Each row is a point on a tangle of strands that fork, close into loops and nearly touch. The rows are in no order.
(in the rows, 128 means zero)
Points whose rows are less than 169 apart are linked; no others are.
q_854: [ 83  93 135 125 200 147 133  87 149 133 100 142 104 119 125 123 142 133
 123 128 116 143 141 127 183 127 131 140 167 190 145 133 182 117  80  61
 165 115 102 133  58 104 145]
q_99: [117 160  95 113 139 108 116 124 103 135 133 186 169 184 171  63 118 112
 135 162 169 113 163 148 105 119 123 153 139 144 185 137 130 130 189 124
 135 116  96 122  98 165 147]
q_842: [130 144 212 164  91 168 126 137 121 122 140 116 132  75 148 152 177 159
 124 131 105 129 131 132 154 105 129 141 126 103 144 162 116 113 101 116
 132 132 112 104 117  79 125]
q_426: [101 121 127 164 156 116  64 143 132 124 128 140 157 132 143 146 177 147
 153 112 144 167 173 147 102 114 110 146 132  88 150 125 139 137  84  85
 112 107 106 139 105 111 110]
q_965: [102 102 100 149 115 136  63  93 142 162  97 130 126 138 141 116 153 114
 122 131 141 101 123 173 142 135 113 126 117 126 116 119 136 114 138 121
 164 152 127  91 117 167 160]
q_294: [166 143 124 160  86 115 132 204  99 111  83 161 146 150 150  76 149 152
 194  65 128 160 170 126 125 158 104 168 125  99 131 180 111 137 198 152
  72 106 125 143 131 179 109]
q_852: [137 132 163 129 173  98 170 175 140 142 107  97 134 162 171 133 122 110
 107 136 155 142 101 106  69 170 137 109 141  97 146 109  94 116 144 163
 149  98 105 130 125 126 132]
q_268: [119 158  85 118  80 107  66 135 143 166 138 101 156 122 101 143  74 146
 129 126  94 138 112 135 104 169 130 139  59 113 112 129 153 123 129 132
 123 114 158 148 135 179 122]
q_880: [147 128 101 116 106  87 155 153  63 147 113  85 138 135 159  82  96 125
 134 184 144 126  69 154 112 103 146 150 155  96 151 154 149 141 145 135
 133 167  67 143 117 140 121]
q_946: [142 104 106  84 167  71 154 148  67  92 142 126  83 146 165  73 119 127
 218  90 160 153 131  72 177 119 126 110 175 154 131 142 136 163  93  87
  39 127  93 183 134 138  92]
q_872: [144 135 152 115 105 170  99  78 129 157  94 115 104 146 143 131 163 154
 120 161  81 107  96  95 198  81 160 166 100 120 161 153 105 119 141 116
 182 157 165  77 135 152 198]
q_583: [112 166  82 158 149 152 139 119 151 105 163 109 145 156 131 166 103 124
 122 155 115 122 126 151 107 101 179 124  55 128 143  78 168 159 136 120
 122 146 108 110 158 172 147]
q_984: [100 135 168 154  98 166 146 121  73 105 140 127 105  80 160 124 202 141
 132 132  91 138 155 102 143 125 133 133 153 138 132 182  99 154 127 135
 144 130 128 160  88 106 140]
q_776: [119 139 179 130 131 123 122 134  83 115 117 144  93 115 167 107 173 143
 167  85 121 157 190  46 165 122 133 124 155 143 149 187 108 153 111 127
  90 111 112 169  54 101 115]
q_249: [143 132 199 198  88 156 158 166 122 130 168 144 123 115 151 133 121 126
 135 123 109 134 159 154 151  89 142 143  87 152 123 138 117 117 136 126
 130 135 123  97  93 109 141]
q_875: [130  89 170  91 132  80 110 138 147 183 113  98 127 107 109 128 108 116
 176  92 150 141 104 116 163 160  79 120 167 140 126 116 169 131  81  78
 109 105 104 136 121 142 113]
q_869: [136 127 153 117  88 131 146 134  97 138 110  78 141 138 173 116 149 143
 162 104 153 145 122 136 156 116 127 174 175  77 132 145 127 129 123  87
 120 114  83 136 124 148  97]
q_590: [125  54 227 141  90 193 110 122 149 115  96 153 106  73  80 122 203 144
 150 183 109  90 153 115 181 112 142 147 150 131  91 121 144  78 108  69
 147 122 104 104  86  93 126]
q_980: [122 103 115 104 122  63 154 133  96  98 171 163 154 180 162  82 104 114
 105 149 226 149 144 169 124 168 135 127 121 111 148 102 146 154 135 118
 127 153 113 153 195 147 109]
q_930: [126 100 143 195 157 177 169 106 115 100 140 130  87 141 167 134 179 154
 133 110  99 124 123 122 158  80 148 139 145 175 134 142  89 112 160 122
 176 137 125 106  91  93 193]
q_517: [133 115  92 153 114 121  92 162 138 129 106 153 170 146 143 115 137 139
 144  87 179 163 152 187 122 161 129 190 114  77 114 136 117  93 174 118
 114 104  94 137 146 167  89]
q_762: [129 155  66 119 122  97 161 186  63  91 158 111 150 157 146  87  89 131
 203  99 148 156 134 164 118 153 123 136 129 123 127 146 144 130 179 109
  82 122 106 197 164 165  89]
q_33: [143 140 110 145 165 138 146 136 173 125 153  80 113 152 145 189 122 128
 116 134 117 144  89 115  97  77 154 120  87  93 128  93 122 123 103 139
 112 156 130  96 165 134 146]
q_551: [126 105 138 115 143  66 144 170 105 105 148 140 110 183 152  51 140 121
 186  97 190 159 154  66 129 159 138  84 129 165 129 138 134 164  96  96
  76 140 145 192 161 149 129]
q_533: [143 123 121 138 154 138 179 151 150 148 129  64 125 169 150 158 156 143
  77 153 102 136 118  84 171  46 167 119 109  97 168 111  90 142 133 133
 109 138 124  64 180 126 148]
q_508: [103 163  54 134  99 136 108 127 118 104 123 123 162 126 118 127  91 127
  97 138 107 139 134 137  46 195 126 103 133 100  53 102  97 123 156 188
 108 119 155 148 149 125 144]
q_537: [103 138 110 153  95 157 138  81 125 125 154 120 164 115  80 154 128 144
  70 156 116 109 151 165 135 115 132 101  63 161  93 131  98 147 143 136
 153 157 178 127 154 111 126]
q_804: [138 107 124  73 131  74  95 107 140 143 106  73 147 164  69 134 122 124
  95 202 154 108 105  77  93 179 145  59  77 109 110 122 128 126  89 119
 155 137 178 154 158 142  94]
q_678: [152 111 166 181 104 148  96 190 156 105  78 194 126 131 157  84 154 116
 154  74 148 146 155 129 108 199 117 139 125 116 114 151 102 131 167 187
  87 128 125 135 130 141 120]
q_830: [105 150  87  47  99 102 119 131 108 144 167 118 194 118  93  99  99 135
 159 143 148 117 129 177 152 129  50 132 115 154 129 137 124 150 138 115
 116 129 153 152 172 145 111]
q_23: [146 111 161 173 152  96 124 122 168 119 175  94 109 126 100 185 119 121
 115 128 183 144 148 143 125  97 152  66  96 128  95 100 135  91  65 106
 145 120 145 108 160 109 130]
q_83: [143 179  87  99 168 148 151 117 119 121 171 133 116 148 105 165  86 109
 132 138 150 107 111 132  94  79 160 141  57 103 175  87 190 131 134 145
 139 163  89 124 108 153 107]
q_890: [160 149  76  96 189 101 162  99  88  77  92 104 106  92  85 177 108 122
 176  92 144 157 135 117  91 150  99 126 195  82 163 138 181  84  65 132
  90  98 132 178 120 112  75]
q_473: [137 123 114 149  79 108 154 202 126 141 142 186 152 170 164  51 112 121
 174  97 121 118 144 152 132 157 118 166 111 133 127 135 139 180 185 133
  71 114  97 137 144 180 125]
q_781: [152  97 137 134 123 171 152 102 153 154 101 101 127 147 159 136 189 153
  84 185 116  98 138  97 173  65 151 124 124  93 157 120 103 128 158 122
 176 138 159  49 145 130 181]
q_229: [133  94 193  96 105 146 128  83 128 168  69 105 105 123 145 120 142 106
 157 138 150 111 124 110 210 100 125 149 178 116 127 135 162 117 120  72
 165 139 114  94 103 139 172]
q_900: [145 153 169 121  98  91 208 172  98 121 167 135 141 164 175 121 135 133
 133 145 112 133  95 126 104 124 161 128 109 100 149 147 139 166 141 176
 122 163 113 128 116 146 101]
q_812: [118  99 153 157  77 130 193 167  96 147 121 146 104 157 197  48 144 119
 129 154 126 114 114 144 171  98 111 124 119 152 129 132 126 141 155 133
 114 168 126 120  98 149 183]
q_579: [ 89 130 182  71 158 133 187 126 151 135 104  67 106 125 110 147 136 132
 130 166 109 131 109  73 140 128 161 124 163 106 135 119 190 155 106  81
 122 116  96 143  71 137 105]
q_256: [135 128  96 163 151 195 103  93 155 132 157 169 154  97  74 151 131 103
 114  97 125  63 156 144 118 103 120 139  76 195 143 109 109 129 183 123
 148 119 157 118 118 139 144]
q_452: [120 118 136 161 131 138 141 159 141 118  87 116 146 137 179  80 184 158
 130 133 140 141 131 149 110 156 130 126 118  97 116 147 108 157 132 160
 150 168  92 127 101 152 151]
q_73: [123 123 143  80 195 106 163 124 131 122 109 111  90 122 109 156 128 101
 145 127 104 143  99 103 115 124 143  95 172 131 164 124 161 132  68 121
 122 129  93 153  79 102  99]
q_595: [111 139 138  93 120  83 177 105 115  91 174 161 133 183 128 146 158  95
  85 192 181 134 164 151 115 126 130  82 114 151 133 122  99 145 131 136
 117 132 171 145 154 125  97]
q_117: [168  52 181 193 131 189 107 162 140  63 116 180  71 108 103 128 212 135
 160 131  68  98 133 117 145  93 138 150 130 160 115 145  98  59 164 114
 150 143 109  97  98  48 144]
q_275: [156  92 141 144  72 118  60 150 176 134 136 192 158  81  83 101 143 114
 114 108 168 123 158 176 119 120  95 141  98 142  59 118 113  93 135 137
 134 137 158 120 147 111 121]
q_82: [129 129  76 150 152 109  78 127 161 156 105  71 102 154 113 157 111 149
  67 143  84 124  94  97 116 145 138  56  71 119 117  89 113 106 118 166
 122 141 175 110 183 139 137]
q_263: [110 151 110 151  79 177 123 117 170 140 131 107 169 114  86 155  86 137
  83 157 100 102 143 131  87 167 151  94  95 175  78  40 153 140 151 137
 130  98 167 133 140 166 122]
q_436: [127 143 110 147 149 155  99 147 153 163 108 128 145 129 122 161 149 143
 153 108  84 138 106 125 130  98 126 190 160  93 105 129 103 140 176 148
 145 114 106 119 123 138 151]
q_690: [141 107 107  75 100  80  75 123 130 202 108  96 136 127 118  82 119 129
 157 115 163 100  89 129 161 160  78 135 124 143 159 146 146 139  98  84
 125 108 122 140 150 166 127]
q_156: [113 154 100 160 184 113 132  96 102  78 209 147  80 127 136 178 132 113
 119 123 144 135 146 124  91  73 186 111 115 149 138 108 119 142 105 138
  81 135 100 122 124 104 117]
q_788: [150  98 125 173 133 200 172 107 138 130 120 128 125 125 136 132 206 155
  98 153  74  94 122 106 152  57 141 161 134 145 137 127  73 128 176 145
 156 148 164  70 110 108 169]
q_42: [162 127  87 103 153  83 159 120  82  92 111  98 129  94  91 104 109 116
 181 119 142 161  95 153 107 141  91 122 175 129 155 156 160 119  69 117
  97 137 136 176 130 125  85]
q_722: [115 136 161  66  51 120 142 133 110 100 122  98 155 123  83 148  97 149
  95 150 158 143  84 124  93 196 126 118  72  48 136 101 115 164 128 174
 124 162 177 148 168  96 100]
q_912: [145 149  79 123 183 137 150 150 114 128 120 122 138 208 129 147  91 139
 121 154 104 103  77 129  80 132 184 134  94  55 128 118 142 140 176 137
 170 163  57 114 176 163  84]
q_568: [129 138  93 143 100 119 128 122 134 140 150 158 174 148 118  80 136 102
 108 167 165 108 143 171  94 135 126 125 112 182 141 120  95 136 181 147
 149 123 151 147 127 154 152]
q_357: [139  75 205 168  82 140 136 110 141 144  87 132  96 118 164 137 165 121
 138 141 156 119 143 156 188  85 139 136 153 105 100 134 155 112 160 105
 154 147 137  69 108 118 171]
q_135: [116 143 119 141 171 138  91  98 118 126 111 181  95 116 174 111 165 124
 139 104 140 142 167 100 148  97 128 157 160 179 152 166 111 134 125 123
 100 108  97 155  61 112 123]
q_441: [132 149  48 121 160 122 122 174 165 137 109 108 147 152  92 144  35 149
  89 162  73 106 108 102  57 153 169 109  48  89 128  72 157 149 155 182
 118 145 117 102 196 134 132]
q_838: [122 132 194 143 121 116  88 164 132 128 135 127 127 123 149 179 111 130
 166  99 118 149 114 139 112 145 106 155 184  90  88 124 132  86 117 109
 104  88 111 145 145  95 107]
q_825: [108 135 112 175 144 173  85 134 152 166 109 113 101 135 128 156 142 153
  78 105 101 118  86 142 157 103 128 118  86 149 133 136 124  97 134 114
 160 143 145 101 118 141 157]
q_373: [129 102 105 159 108 149 106  90 102 119 144 167 141  76  72  95 130 109
 143  99 138 123 130 180 145 145  86 138 150 202 115 164 105 123 109 109
 142 108 154 152 115 100 133]
q_859: [136 131  91 161 133 167  93 165 168 133 103 141 189 128 126 133 127 131
 168 109  81 133 172 142  90 114 132 191 100 120 100 102 141 150 202 140
 117 112 108 142  96 152 149]
q_289: [150 150 157 131 150  97 176 135 154 157 152 131  95 159 161 179 120 115
 110 119 122 148 122 124 160  64 121  94 154 143 145 149 122 100 116 142
 109  89 152 108  92 121 101]
q_362: [104 147  58 124 192 107 147  64 132  92 179 142  80 160 170 150  98 123
  93 153 143 124 166 128 133  66 163 100 118 177 154 100 104 112 123 149
 105 123 115  80 114 121 143]
q_206: [138 119 149 123 104  99 102  96 164 183 126 136 139 123  97 145  90 105
  98 109 100 112 113 130 147 137  91 109 125 164  86 155 119 110  99 127
 162 121 203 127 152 120 126]
q_35: [127 138  87 110 121 124 133  86 100 104 119 112 140  62  86 103 107 125
 131 108 108 148 127 161 114 169  70 119 194 159 145 159 124 123  66 121
 116  97 178 167 137  93 133]
q_273: [128 134 113  82 129  96 133  97 114 124 131  91 175 121  96 121 122 116
  94 135 184 138 142 109  77 154  95 112 158 101 111 136 112 145  97 113
 136 109 149 189 153 125  79]
q_884: [126 171 142 147  95 124  57 141 127 133 162 159 156  92  93 164  86 122
 158 107  99 153 108 181 109 153  98 144 177 126  96 124 148 112 114 122
  99  99 139 149 162 112 113]
q_4: [142 180 140 133 108 145 110 170 135 177  95  87 150 127 164 114  48 150
  98 150  85 131  65  95 119 151 107 117 128  95 125 125 138 103 154 186
 145 146 141 120 108 138 139]
q_164: [116 137 103 149 200  87 135 140 129  97 171 134  43 170 139 185 140 118
 140 103  93 152 139  84 118  88 158  88 153 172 125 106 103 132  98 136
  57 125 125 119 146  79 128]
q_448: [137 108 134 181 143 177  73 158 181 108 102 165 123  69 125 125 169 155
 133  74 106 112 108 126 114 125  98 145 115 131  95 120 124 102 147 154
 136 142 129 105 100  87 145]
q_570: [152 158 147  43  68 103 144 121  92 138 135 104 116 154  61 143  72 126
  99 178 161 112  84  76 112 172 145  95  43  84 161 111 100 110 133 169
 135 149 205 145 177 119  90]
q_248: [103 106 129 134 166 120 114 101 166 142 117 111 142 114 127 130 165 112
 118 134 150 117 127 141 128 118 120 111 155 172 103 116 159 114  92  86
 163 120 143 144 113 136 150]
q_172: [124  85 154 152  81 123 186 196 130 147 134 166 129 165 203  63 128 129
 132 119 142 106 137 156 178 121 112 135 115 112 137 122 115 170 160 143
  65 152 115 102 170 158 143]
q_34: [143  72 164 235 130 160 121 152 128  85 135 172  56 147 142 123 191 125
 150 103 123 120 164 118 148  93 155 125 116 170 115 133 103  86 141  95
 150 133 121 112  92  93 180]
q_942: [123 126  63 126 160 151 147 175 197 131 122 128 178 165 112 135  75 165
 103 159  80 113 145 139  75 191 170 123  83 143 103  78 111 157 173 187
 110 116  86  90 178 157 154]
q_485: [ 98  98 119 116 200 163 109 122 141 153 102 131 109 103 106 150 123 124
  97  90  70 173 100 140 166 127 150 143 158 157 178 151 145 112  74  89
 170 122 114 147 108  84 170]
q_318: [127  88 133 157 112 195 121 138 146  97  78 134 134  82 160  92 215 161
 141 101 142 121 140 130 133 123 118 171 108  96  91 134  96 128 155 157
 145 153 118  97  83 125 159]
q_192: [122 138 103 115 113 141 126 141 119 126 105 106 148 179 168 135 105 178
 138 165 128 130  88 155 117 163 177 154  93  41 113 123 145 131 170 145
 169 186  70  78 156 186 118]
q_126: [101 183 113 121 111 157 163 102  98  81 163 125 146  84  76 156  90 130
  85 148  97 109 131 126  97 129 113  95  79 147 135 117 131 167 135 149
 130 154 182 169 141  78 114]
q_350: [114 117 193 150 100 143 140 144  97 128 159 172 139 162 197 116 138 114
 149 131 163 133 189 144 167  92 127 171 119 112 153 121 118 128 139 114
 109 136  96  85  91 130 139]
q_577: [125 170  79 120 100  97 122 148  93  95 138 127 161 130 119 107  97 130
 153 111 137 167 147 156  77 179  93 128 151 130  89 141 118 132 166 157
  99  99 161 192 163 136 110]
q_444: [124 137 138 136 111 115 121 104 136  91 176 164 152 149 119 110 173 107
 116 130 173 134 164 138  97 135 130 124 133 174 116 124  74 152 126 132
 125 108 176 150 144 121 140]
q_851: [150 172  85  75 145  77 164 172  52 102 150 132 109 161 144  70  73 139
 200  82 129 159 121 100 155 134 104 127 160 150 145 174 118 133 157 121
  57 115 110 192 141 161  94]
q_663: [122  81 219 118 129 200 114 146 176 123  80 132  98  80  93 156 186 114
 152 139  74 121 136 106 166 124 136 145 201 124  99 132 131 112 117  87
 126  94 103 114 122  88 129]
q_822: [118 142 113  89 104 188 113  80 114 156  66 107 143  94 146 115 166 136
 140 174  66 112  99 161 179 106 144 182 149 113 153 176 134 126 133 115
 172 157 126 102 116 146 187]
q_66: [123 104 199 151  94 147 147  98  84 137 103 177 110 108 196 108 154 130
 122 118 160 122 176 129 182  84 107 155 149 118 165 112 157 124 161 113
 151 160 133  74  86 103 187]
q_191: [129 160  93 165 119 145 175 141 162 122 139 118 167 139 127 149  73 129
  88 175  82 121 128 152  66 157 163  75  75 173 112  84 151 122 153 186
 105 112 175 120 133 154 114]
q_893: [134 114 110 171 145 152 130 185 189 117  74 184 120 163 170 141 162 120
 103  96 125 136 156 143 109 191 155 132 105 122  80 129  74 121 161 207
  87 137 119  95 135 158 151]
q_944: [154 123  86 153 174 146  67  98 142 118 137 190 137  80 111 135 159 101
 119  84 160  92 157 132 101 104  90 153 108 172 176 137 108 139 166 127
 146 118 140 145 101 102 116]
q_401: [162 158 136  94 122  85 108  95 128 168 134  98  93 130  85 137  65 106
 108 140 117 132  81  97 171 150 119  74  90 183 136 154 131 101  82 121
 150 140 194 164 156 141 140]
q_253: [129 122 157 172 149 137 182 157 163 113  95 101  87 147 172 115 181 110
 102 126 133 139 125 119 108 132 144  95 144 116 117 121  82 139 135 161
 135 127 114 124 106 140 154]
q_157: [133  89 121  71 102  80 130  98 107 144 113  92 189 157  95  87 123 134
 103 162 197 129 126 108 123 189 117 100 116  88 139 133 133 165  94 103
 148 140 144 154 179 158  81]
q_661: [111 129  91  91 144  65 168  59 108 112 175 138  96 158 150 141 122 122
  68 194 180 119 148 143 110  97 152  79 130 165 153 132 103 122  89 131
 140 132 148 118 107 112 117]
q_927: [146 175 116  81 107 111  92  88  81 132 152  89 108 120  65 154  54 124
  92 167 102 123  97  57 123 146 132  96  61 132 147 120  93 117 111 148
 162 137 204 175 156 122 137]
q_175: [132 126 110  62 174  97 145  65 135 129 158 108 105 151  82 199 116 100
 126 131 155 110 112 111 107 133 148  93 108 105 129 123 125 116  94 116
 140 130 148 132 187 138  74]
q_561: [122 175  72 122 160 121  96  90 114 110 144 169 135 154 155  97 133 121
 127 114 168 133 185 120 106 108 131 156 154 152 140 156  92 141 161 119
 101  83 102 166 101 156 116]
q_212: [156 171 115 119  92 114 120 179 148 176 110  87 139 136 153 104  42 168
  98 159  92 129  67 111 153 144 152 100  35 145 106 142 140  90 151 185
 129 172 136  89 112 176 133]
q_437: [132 134  81  91 170  94 138  85  81  98  95  99 142 122  82 158 101 110
 142 122 144 131 139  95  55 176  90  84 174  49 127 118 158 115 103 132
 127  97 155 190 160 108  82]
q_118: [126 134 187  91 144 123 205 109 146 129 127 143  78 131 170 153 174 127
 116 159 112 146 130 119 187  65 147 119 193 159 140 155 122 130 110 129
 128 114 139  97  80 109 125]
q_924: [148 158 121  87 130  90 157 109 116 130 167 123 107 148 119 160 103  82
 136 135 182 103  81 146 116 116 119 108  82 119 147 115 169 108 100 132
 116 164 130 116 156 157  92]
q_335: [130 196 158 124 135 136 190 133 110 118 165 131 139 163 164 146 125 148
 119 157  97 117 142 103 114  99 161 123 125 121 162 146  83 165 162 169
 122 129  93 107  88 130 115]
q_226: [107 178 136  87 155 163 176  79 106 113 164 138  97 130 178 139 135 170
  98 176  94 101 161 118 173  51 158 131 132 152 167 151  82 127 152 171
 142 121  99  69  80 117 149]
q_505: [129  71 188 102  87 126 144 156 105 145 126 110 117  81 141  79 155 151
 184 109 148 136 151 115 204 106 101 174 188 104 133 137 141 155 108  74
  95 113  99 142 114 117 123]
q_183: [133  78 125 118  45  83  76  85 109 142 135 102 147 110 106  92 122 139
 108 139 177 123 134 123 145 168 129 111  81 117  88 131 147 154  66 101
 141 158 167 127 158 146 112]
q_608: [115 149 103 162 152 117 114 122 137 129 131 113 110 103 106 152 109 141
  97  73  77 127  89 115  76 142 103 114 156  93 130 112 144 143 101 141
 145 124 124 125 115  96 141]
q_952: [ 95 114 182  38  98 125 181 110  94 129 113  86 119 128 140 127 171 132
 122 196 149 107 134  88 168 112 139 118 149  88 133 134 166 143  97  82
 163 138 109 128 123 146 110]
q_752: [133  95 173 157 126 118  74 124 173 127 127 182 120 103  94 108 164  93
 132 130 171 115 155 165 154 102 102 123 138 171  81 123 151  93  86  75
 147 113 127 132 135 105 117]
q_606: [122  88 172  79 122 150 171  96 102 140 106 130 114  87 152  76 145 127
 155 120 130 129 154 117 231  98 113 164 196 140 152 156 134 149 103  93
 146 135  95 128  70 105 140]
q_898: [128 115 116 125 102  74 149 122 124 166 149 141 158 160 161  73 103 115
 102 146 196 119 139 178 132 138 106 110 111 148 139 100 132 152 135 124
 138 142 136 107 169 166 158]
q_618: [135 167  88 118 155 143 148 182 131 132 108  85 141 151 117 150  99 165
 101 166  66 105  78 107  73 104 170 134  93  77 125 100 139 164 177 175
 124 163  67 102 158 139 125]
q_759: [134 183  68  51  93 111  96 130  98 132 150  85 182 124  68 117  44 148
 156 155 123 134  91 148 119 161  99 126  84 124 142 130 160 133 142 124
 122 119 145 163 177 165  80]
q_824: [123  96 134 198 142 121  94 161 162 112 149 165 134 154 128 126 176 131
 130 122 146 161 166 157  89 164 155 136 128 102 133 114 116 151  95 137
 124 106  86 115 163 134 144]
q_259: [117 139  88 161 145 156 138 170 181 143 114 126 193 170 134 113 100 142
 131 152  95 111 172 146  91 144 164 163  80 130 145  92 133 157 199 151
 149 105  78 104 114 174 159]
q_261: [116 133 102 153 125 134 110 146 164 160 103 133 163 126 145 128 108 119
  85 100 127 124 115 146  90 173 136 109 117 134  70 128  94 106 141 186
 107 135 131 124 134 157 127]
q_749: [127 116 108 148 147 166  76 128 170 155  98 149 134  89 103 121 136 130
 113  73 120 112  61 147 131 141  70 149 105 183 128 137 138  87 128 134
 159 138 157 125  89 109 129]
q_885: [127  75 154 124  66 106 113 102 122 121 151  96 147  62  82 104 136 137
 110 139 185 125 141 153 145 150 116 119 127 144  55 122 138 125  73  81
 114 140 150 153 176  87 127]
q_455: [126 173 121 135 122 107 128 158  81 138 120 106 119 112 152 133  57 133
 135 110  92 148  85 110  90 145  92 124 181  73 148 137 155 134 121 161
 138 131 122 151  98 116 118]
q_459: [123 112 110 133 119  99 139 160 114 108 154 174 179 181 156  84 133 128
 145 101 202 158 147 190 117 208 137 164 126 116 118 124 120 126 165 103
 146 111 112 152 186 159  96]
q_510: [112 145 161  39 113 128 186  62 106 117 156 140  94 122 178 124 167 134
 100 201 141 106 170 113 179  91 142 112 179 145 151 141 107 123 122 134
 155 122 150  74 111 124 152]
q_863: [148  60 188 163 169 191 125 131 209 127  62 126 104  70  70 171 179 136
 119 112  98 106 107  83 170 104 142 151 157 148 102 105 159 102 158  92
 144 108 131 100  98  82 158]
q_422: [100 159  97 103 202  84 105  88 107  72 167 138  71 149 135 174 111 121
 159  90  97 150 163  57  78 148 127  97 180 123 127 112 117 141 106 151
  73  97 135 148 123  67 140]
q_415: [132 129 176  82 133  81 109 127 114 157 174 126 111 104 108 146  85  91
 136  88 176 130 126 120 146 142 110 124 182 151 116 129 149 126  55  86
  92  93 101 146 166 117  74]
q_424: [104 130 105 170 104 155 130  64  95 118 179 137 135 110 106 114 106 111
 105 132 153 114 139 184 155 109 118 131 106 190 122 134 128 128 110  90
 159 145 152 124 129 118 151]
q_440: [128 125 106  37 221 104 154  93 133 124 117 130  91 146  90 189 106  83
 133 126 142 111  82  83  77 142 149 113 155 111 144 110 146  81  84 125
 127 118 122 139 134  88  73]
q_366: [119 151  89 109 109 102  62 111 115 183 133 106 131 156  94 115 104 124
 140 146 119 115  89 167 144 153 105 117  86 136 144 148 143 124 125 115
 167 146 120 127 124 180 137]
q_14: [110 144 107 202 141 155 108 121 131 123 151 174 104 116  97 128 112 112
  98  73  48  99 126 109  93 133 112 127 151 159 119 105 113 136 149 150
 127 102 153 127 110  85 166]
q_633: [117 115  97 210 147 121  74 161 160  99 151 170 121 135 123 115 146 132
  95  77  91 141 154 121  56 166 122 111 123 127 118  97  92 165 131 166
 115  99 136 122 160  94 168]
q_797: [107 132 171 115 178 137 113 105 155 114 114 114  97  98 113 158 106 113
 147  81  95 145 126  92 130 143 130 128 206 132 144 141 141 128  36  88
 100  84  86 119  95  82 109]
q_21: [130 118 125  92 133  80 152 118  70 146 111  98 116 132 155 136 110 120
 166 128 162 147  82 134 137 111 143 165 155  66 164 146 193 131 118  89
 130 146  82 145 134 156  95]
q_862: [134 102 127 129 186 180  83 119 149 147  69 126 117  70 105 143 159 158
 134  83  88 164 136 111 188 114 129 172 199 126 183 158 127 122 121 103
 164  99 106 147  98  97 158]
q_44: [141 103 116 121  71 115  71 160 150 145 118 137 181  91  88  94 117 125
 140  74 165 147 158 144 116 155  57 147 132  97  66 113 123 104 115 124
 117  94 153 141 153 133 119]
q_535: [135 113 139 151 138 124 144 105 153 136 137  71  86 147 156 170 117 111
 118 128 150 133 124 126 156  79 153  95  71 105 137 127 134  91  71  95
 158 155 152  77 114 148 150]
q_202: [129 123 108 127 170 161  69 122 126 139 109 165 135  76 114 120 154  95
 167  85 152 132 143 128 153 116  73 154 169 158 184 136 120 101 142 114
 116 113 126 158  68 117 101]
q_504: [122 154 205 168 136 132 129 154 153 132 145 162  83 132 157 183 118  99
 120 100  86 152 133 115 129 104 118 113 190 120 119 115 117  86 118 140
  96  84 142 106 118  75 129]
q_734: [123 157  92 173 112 190  87 116 186 132 124 130 158  81 105 151  91 128
 116  95  76  89 135 150  99 148 122 127  82 183  88  91 155 120 159 132
 122  95 148 117 128 151 136]
q_709: [132 150 131 148 143 186 108 132 132 119 119 150 114  82 106 150 137 127
 138  80  48 155 142 133 150  82 150 186 195 124 141 150 104 162 137 135
 128  98  95 128 115  93 152]
q_796: [138 171 121 133 105 132 120 147 121 147 154 126 168 127 115 151  93 142
 193 105 116 154 119 181 134 132 124 170 144 140 103 129 177 137 160 106
 119 103  91 152 132 167 103]
q_305: [121 119 127 116 148  88 103 126 161 163  89  72 138 152 126 163 115 123
 105 158 120 129  74  92  95 166 131  74 110 120 116 123 163 102  97 139
 143 144 160 133 132 140 119]
q_365: [128 111 162  54  76 113 220 148  86 130 141  98 133 129 165 112 158 136
 112 175 149 118 111 109 118 128 144 123 117  82 123 140 115 146 117 155
 146 161 124 131 150 141  96]
q_123: [156  50 201 164  96 174  96 135 125  80  93 189  86  78 120  99 212 120
 193 135 133  88 155 135 161 104 109 157 148 126 103 144 142 101 143 106
 151 155  99  90  81  90 134]
q_704: [119 154 134  92  62 122 181 130  75  81 161 117 156  93  60 125 113 129
 120 149 149 120 110 147 104 138 110 115  88 116 115 124 133 173 135 171
 113 185 155 157 153 115  94]

A piece is two or more points that can be reached from each other along the links. Count, over all rows, the pieces, the separate loops (a circle has one, a figure eight two, a Y none), the forks (points with three links) and the tips (points with one).
pieces: 6
loops: 0
forks: 9
tips: 21

A tip is a point with one link. Name the tips that can be reached along the links from each point below, in the order of the rows.
q_884: q_23, q_822, q_863, q_797, q_796
q_202: q_880, q_517, q_191, q_422
q_942: q_852, q_830, q_192, q_415, q_44
q_722: q_82, q_206, q_885
q_261: q_551, q_812
q_14: q_426, q_212
